Each row is a point on a landscape with many valleys, with its height.
A ball rolls from a point to the lowest of its 2 nearest points, and stops where none of them is lower. Distance is the straight distance between rows; heights are no part of it.
<548>: [ 98 143  95  88 147 148 155  94 138  63  78 109 164 123 155 144 125 167
 124 139 102  98 127  78 108 144]  (h 6.70)
<896>: [107 132 150 111 165 109 139 180  94 142 130 113 173 162 163 102 112 106
  96 117  87  83 102 134 129 116]  (h 4.75)
<488>: [150 132 145 142 180 140 117 141  79 117 122 146 174 139 152 101 111 177
 103 122 138 144 135 145 129 130]  (h 7.41)
<571>: [139 121 141 173 159 116 111 156  95 119 104 141 168 134 136  97 111 133
 163 101 122 154 112 114 140 126]  (h 7.72)
<679>: [101 173 120 140  91 189 171 145 115 149  31 152  85 116 116 111 170 103
 127 109 127 111 128 116 140 124]  (h 5.89)
<1007>: [116 130 126 118 160 118 129  99  91 134 127  95 166  93 116 152 113 148
 150 150 105 129  78  90 185 141]  (h 2.66)
<434>: [156 176  72 118 110 161 207 178 160 136  65 141 119 123 159 135 184 119
 146 150 165 121 146 103 119 164]  (h 3.79)
<518>: [134 130 108 108 119 207 128  58 149 109 133 106 102  94 119 171 145  94
 142 113 184 137 100 111  86 141]  (h 2.80)
<1033>: [163 173  97 150 167 172 211 123 137 125  92 111 173 152 133 168 197 109
 144 160 135 152  91  96 160 130]  (h 7.84)
<824>: [159 152 128 138 164 142 189 145 166 152 150  88 174 158 130 192 198  90
 142 137 137 166 121 126 144 104]  (h 7.62)
<561>: [163 139 162 140 182 130 156 143 147 143 125  97 160 121 137 144 128 217
  82 156 129 165 147 162 167  92]  (h 6.51)
<815>: [126 142 114 109 144 130 145 179 130 118 119 103 151 133 162 111 142 155
 130 100 119  99 183 125 118 131]  (h 5.77)
<546>: [124 131 107 149 128  59  95  63 185 126 192 133 132 158 130 163 115 151
  85 182 133 130 115 151 125 132]  (h 3.92)
<123>: [143 132 103 156  95 167 165 119 164 141 134 159  96 141 117 116 162  85
 143 146 128 107  78 115 163 141]  (h 1.12)
<188>: [104 104 145  80 129 112 135 122 114 113 113 141 107 109 113 102  70 186
 120 178  69 132 117 131 145 114]  (h 8.45)
<753>: [106 113 143 129  91 184 145 116 161  67  97 138 129 122 147 154 160 108
 130  95 134 121 126  84  72 123]  (h 5.54)
<192>: [124  95 168 117 169  53  95 170 153 142 174 124 138 138 157 132  91  90
 147 152 152 119 106 156 106 120]  (h 5.79)
<849>: [ 89 116 143 124  60 171  99 112  91 132 109 135  85  98 108 134 148 107
 128  53 119 125 151 121 100 131]  (h 3.04)
<716>: [144 118 131 126 122 163 142 144 150  60  82 164 127 142 135  90 108 188
 133 134 134 145 145 112 122 125]  (h 7.65)
<609>: [130 161  98 193 123 153 146 148  85 130  44 169 132 121 132 125 160  72
 177 102 129 135 102  84 116 156]  (h 8.64)
<847>: [107 122 185 149 153  71 107 176 123 158 149 125 147 175 160 122 123  96
  68 125 114 118 134 159 133  85]  (h 4.00)
<955>: [141 154 145 119 176 115 147 188 136 151  95  77 166 132 148 125 141 174
 106 101 109 129 174 161 151  93]  (h 6.20)
<387>: [158 122 109 103 136 162 106 100 119  97 137 120 141 100 146 134 106 172
 121 117 214 132 128 134  83 155]  (h 3.25)
<967>: [116 120 140  76 147 122 125 176  86 143 146 101 134 125 165  86 109 164
  91 122 102  71 155 147 130 133]  (h 5.31)
<48>: [177 142 121 112 155 105 103  93 184 153 187  91 120 121  70 183 131 158
 137 155 146 189 166 169 108  97]  (h 7.61)
<381>: [176 179  83 145 187 130 178 123 127 108  97 100 190 141 102 138 153 147
 169 172 131 158 122  92 171 145]  (h 8.07)
<1031>: [176 152  72 171 166  98 167 125 136 102 128 117 173 152  78 108 129 159
 178 166  82 136 137  98 190 140]  (h 8.32)
<765>: [103 116 189  98  76 148 112 145 144 125 121 122  94 147  91 120 123 114
  55  91 145 120 152 184  91  61]  (h 6.93)
<310>: [133 138  96 187 136 130 135 141  83 105  81 125 146 127 122  92 129 105
 196 101  94 108 116  76 164 163]  (h 8.16)
<803>: [123 158  69 106 134 143 132  83 123  86 125 143 173 144 143 135 121 126
 134 144 107 113 135 106  76 143]  (h 6.01)
<619>: [119 154  77 116 125 120  97  50 122  93 179  96 156 109 119 138 129 178
 120 120 145 104 169 132 123 152]  (h 2.15)
<170>: [ 92 134 144 125 130 210 145 123 123  90  58 112 123  85 159 154 174  78
 160  73 151 101 125  81  90 141]  (h 4.72)
<1020>: [138 158 109 148 137 103 170 157 174 159 107 123 139 158 128 129 127 130
 108 158 106 133  90 147 178 104]  (h 2.90)
<143>: [130 115 182 101 124  89  96 138 146 141  93 141 113 103 101 179 104 156
 115 119 122 199 158 161  77  81]  (h 8.06)
<862>: [172 112 145 130 120 116 148 160 177 156 189 140 124 154 108 138 155  67
 168 155 136 147 127 116 135 130]  (h 7.07)
<222>: [127  72 129  84 117 122 137 146  87 117 188 126 109 109 144  75  96 133
 169 133 122  78 129 111 145 158]  (h 1.51)
<372>: [122 113 162 114 111 143  89 107 121  91 151 152 119 158 109  95  85 143
  64 105 129 132 166 182  71  90]  (h 7.17)
<250>: [126 117  83 136  97 126 145  73 165 126 175 122 112 102 113 161 141 144
 141 176 141 113  79  87 173 162]  (h 2.88)
<919>: [117 134 103 129 125 150 133 115 107 152 142  93 120 117 143 122 161  61
 154  91 112  65 124 113 132 159]  (h 3.34)
<703>: [162  98 148 120 133 184 132 144 166  98 154 101 116 120 139 120 124 163
 120 116 217 130 124 141 111 132]  (h 3.58)
<1001>: [101 158 104 117 125 144 141 114 109 146  95 118 108 153 106  84 112  62
 122 120  65  88 111 161 123 102]  (h 1.31)
<1009>: [106 143 112 137 117 167 126 129  48 174  89 132 100  98 125 105 157  55
 151  95  83  82 100 110 137 152]  (h 4.23)
<421>: [162 154 139 138 144  87  92 116 136 179 162 113 126 138  82 148 126 120
 136 130 118 174 159 178 143 110]  (h 7.43)
<202>: [ 90 146 124  93 144 140 136 114 150  99  47  83 156 119 151 170 126 143
 116  92 125 121 133 112  74 110]  (h 7.39)
<633>: [162 118 169 115 116 107 127 114 173 145 143 120 111 107  86 217 149 164
 102 131 130 199 169 152  84  97]  (h 7.79)
<42>: [152 107 108  67 108 174 107  76 131  90 176 118 109 115 118 126 103 144
 103 129 187 107 137 139  57 153]  (h 2.91)
<71>: [114 151 110 140 116  89 110  82 199 142 157  94 115 158 125 179 129 111
 100 136 143 130 112 166 122 111]  (h 4.32)
<502>: [135  82 159 124 143  75  95 127 171 127 201 122 102 161 130  92  82  67
 159 168 144 129  97 146 147 122]  (h 6.19)
<251>: [132 138  82 128 108 146 157 134 129 127  83 126 113 108 155 127 144 158
 148 143 166 116 114  90 145 181]  (h 2.97)
<115>: [137 134 167 147 118  76  82 150 118 186 154 157 111 152  98 119 124  65
 131 123 121 179 146 177 131 114]  (h 7.16)
<164>: [164 123  99 176 166  63 136 151 126 124 150 131 140 139 100  89 103 180
 171 165  64 135 168 126 198 124]  (h 8.61)
<521>: [115 113 170 168 160  53  89 146  93 155 162 140 138 162 133 100  98 116
 109 142  86 122 115 155 168 111]  (h 3.31)
<219>: [106 103 100 104 106 133 133 118  99 124 158  97 121 108 133 100 140 130
 145 104  89  73 151 109 163 161]  (h 2.46)
<684>: [124 150  87 168 121 110 174 137 169 178 110 127 108 156 137 144 154  65
 130 146 109 100  73 129 164 129]  (h 1.68)
<120>: [148 156 116 140 123 147 170 217  90 180  88 160 149 119 166 120 161  83
 138 111 196 132 130 124 100 148]  (h 3.03)
<562>: [147 100 152 146 125 114  98 106 122 109 201 136 154 136 139 151 154 162
 114  93 143 141 162 131 137 147]  (h 1.11)
<31>: [130 167  80 121 137 193 139  82 127 143  96  79 114  86 158 164 171 102
 140 107 190  98 113 123 105 163]  (h 3.33)
<584>: [134  73 149 130 113 196 135 135 147  68 135 124 102 117 131  75 103 130
 156 104 187 116  97 119 130 132]  (h 3.93)
<445>: [134  93 163 122 100 134  99 107 123 144 174 127 105 115 120 151 136 128
 119 113 150 133 108 136 145 141]  (h 1.66)
<286>: [132 130 104  97 123 149 137 115  86  76  97 170 136 134 129  86  95 188
 125 157  89 128 140 108 126 144]  (h 8.03)
<569>: [131 132  96 120 113 139 136  79 166  80 143  98 155 123 128 161 157 187
 105 106 116 119 173 122 126 130]  (h 2.77)
<176>: [103 120 139 121  83 171 101  65 118 144 135 125  98 107 115 174 144  98
 107 103 154 131  98 133  97 142]  (h 2.25)
<116>: [118 153 102 137 127 134 157 138 145 120  85 128 121 164 110  90 118 132
 131 129  88 111 130 148 166 100]  (h 2.71)
<946>: [141 124 101 132 112 106 135  76 185  89 194 145 149 145 117 165 131 190
  89 169 123 129 135 117 120 131]  (h 3.46)
<144>: [ 94 102 180 102 100 111  74 110 134 147 148 110  73 153 109 124  99  63
  78 113 151 117 125 182 103  99]  (h 6.71)
<277>: [114  77 161 107 131 114 109 132 113  87 159 146 164 110 151 146 104 142
 138 120 120 120 114  92  93 136]  (h 4.35)
<681>: [112 105 102 117  83 118 139  91 184 103 187 134 117 122 149 170 136 139
 114 150 128  87 113 104 122 155]  (h 3.57)
<1019>: [114 117 123 105 107 138 116 113 131  76 136 159 163 144 139 155 130 126
 128 100  96 127 156  98  61 134]  (h 5.27)
<94>: [122  96 186 158 176  78  70 110 103 148 157 121 129 113 107 109  78 150
 139 143 100 154 107 148 171 106]  (h 2.61)
<92>: [108 101 153 101 163 138 107  85  96  82 150 102 173  77 133 141 101 168
 147 121 138 124 100  82 144 141]  (h 3.49)
<3>: [ 97  97 156 145  85 104 104 147 107 158  95 155  77 102 113 136 109 143
 143 111  87 165 104 121 153 114]  (h 7.15)
<572>: [155 112 156 118 110 167 124 118 154  90 155 168 120 168 118  97 106 154
  94 136 132 139 136 148 116 104]  (h 7.36)
<29>: [110  95 160 146 150  43  78 127 103 143 187 141 100 194 152  65  88  87
  90 158 124  95 138 175 167 134]  (h 3.94)
<783>: [149 147  78 116  98 176 172  94 146 158 115 143  89 104 111 146 160 125
 148 171 139 120  80  97 158 173]  (h 2.09)
<406>: [162 106 122 108 142 112 127 169  82 152 158 150 122 107 139  82  90 144
 147 160 157 128 107 125 141 175]  (h 2.40)
<620>: [112 121 117 120 122  79 126 124 126 142 177 134  86 199 129  59  97  43
 125 159  91  78 126 169 151 121]  (h 3.91)
<229>: [ 67 121 152 154  92 102 114 194 100 159  49 145 108 113 146 112 125 137
 116  94 108 142 108 108 137 106]  (h 6.34)
<859>: [ 54 116 179 127  59 120 122 213  85 157  65 175  97 110 113  99 136 107
  97  88  98 135 135 106 104  74]  (h 5.30)
<773>: [166 145 135 136 128 135 157 140 174 134 160 162 164 179 106 168 163  80
 146 146 126 184 130 124 102 102]  (h 7.35)
<155>: [137 130  72  88 116 161 115  53 127  81 197 113 127 113 102  90 101 180
 119 156 162 109 153 127 117 139]  (h 2.57)
<28>: [130 114 148 135  98 106 129 176 163 146 147 157 107 152 113 116 121  54
 156 125 141 145 119 147 114 107]  (h 6.72)
<979>: [143 126 117 127 127 102 136 223  83 164  98 168 132 118 178 105 109 136
 131 132 153 140 118 119 112 168]  (h 1.79)
<739>: [117  99 178 117 115  82  72  89 166 158 177 112  67 179 120 111 111  26
 116 154 157 130 100 168 160 107]  (h 6.48)
<519>: [117 151  99 123 125 215 137  89  80 107  82 119 106  69 135 124 169  91
 176  97 151  95 110  86 118 174]  (h 3.98)
<759>: [143 141 108 157 141 102  86  63  99 118 216 122 179 127 110 148 141 150
 123 132 132 129 165 127 145 150]  (h 1.64)
<940>: [107 101 150 118 139  92 102 164 140 119 120 135 132 115 163 135  91 126
 130 118 151 131 114 137  75 119]  (h 5.18)
<84>: [ 88 138  99 123 105 128 154 139 124 146 134 129  96 174 123  68 132  16
 135 129  79  46 132 145 118 109]  (h 2.78)
<553>: [ 85 149 146 137  97 197 148 138  60 162  39 152  96  83 139 134 169  74
 114  91 123 109  93  97 125 125]  (h 5.16)
<425>: [148 129 169 161 174 110 101 170  87 144 108 157 149 115 158 112 102 228
  73 119 139 153 195 165 110 116]  (h 7.12)
<622>: [175 158 105 130 142 139 185 207 132 143  95 126 156 132 163 141 172 148
 143 138 184 158 148 117 130 157]  (h 3.83)
<291>: [140 128 137 147 144  88  87 108 163 134 110 143 111  95  91 165 101 196
 159 137 115 201 169 157 130 102]  (h 8.43)
<99>: [144 144 142 155 169  94 124 152 108 160  79 137 141 107 146 163 129 235
  73 138 119 185 161 162 137 107]  (h 6.81)
<602>: [ 65 133 136 122  54 159 128 175 101 145  70 162  88 101 116 122 158  84
 119  72 100 120 160 105  81 102]  (h 4.13)
<906>: [150 152 116 161 171  74 115 133 134 139  98 115 136 102 100 131 113 203
 168 152 104 178 177 135 177 131]  (h 8.76)
<555>: [124 117 157 132 161 115 109  87 139 133 130 109 142 110  92 152  91 151
 145 153 120 171  76 124 173 107]  (h 1.78)

Two balls start at each pair of points below. Name the first point that both come to, or write none.
<488>, <906> -> none
<229>, <202> -> <176>
<164>, <291> -> <28>

Call two points neighbours if one is among the 2 nearest of the other. Go from one point of each pair to the other, from neighbour to neighbour, staying as low as possible. Name the highest point that can't be avoided.
<222>, <555> -> <29>
<222>, <946> -> <622>
<123>, <1001> -> <1020>
<946>, <123> -> <681>
<979>, <222> -> <406>
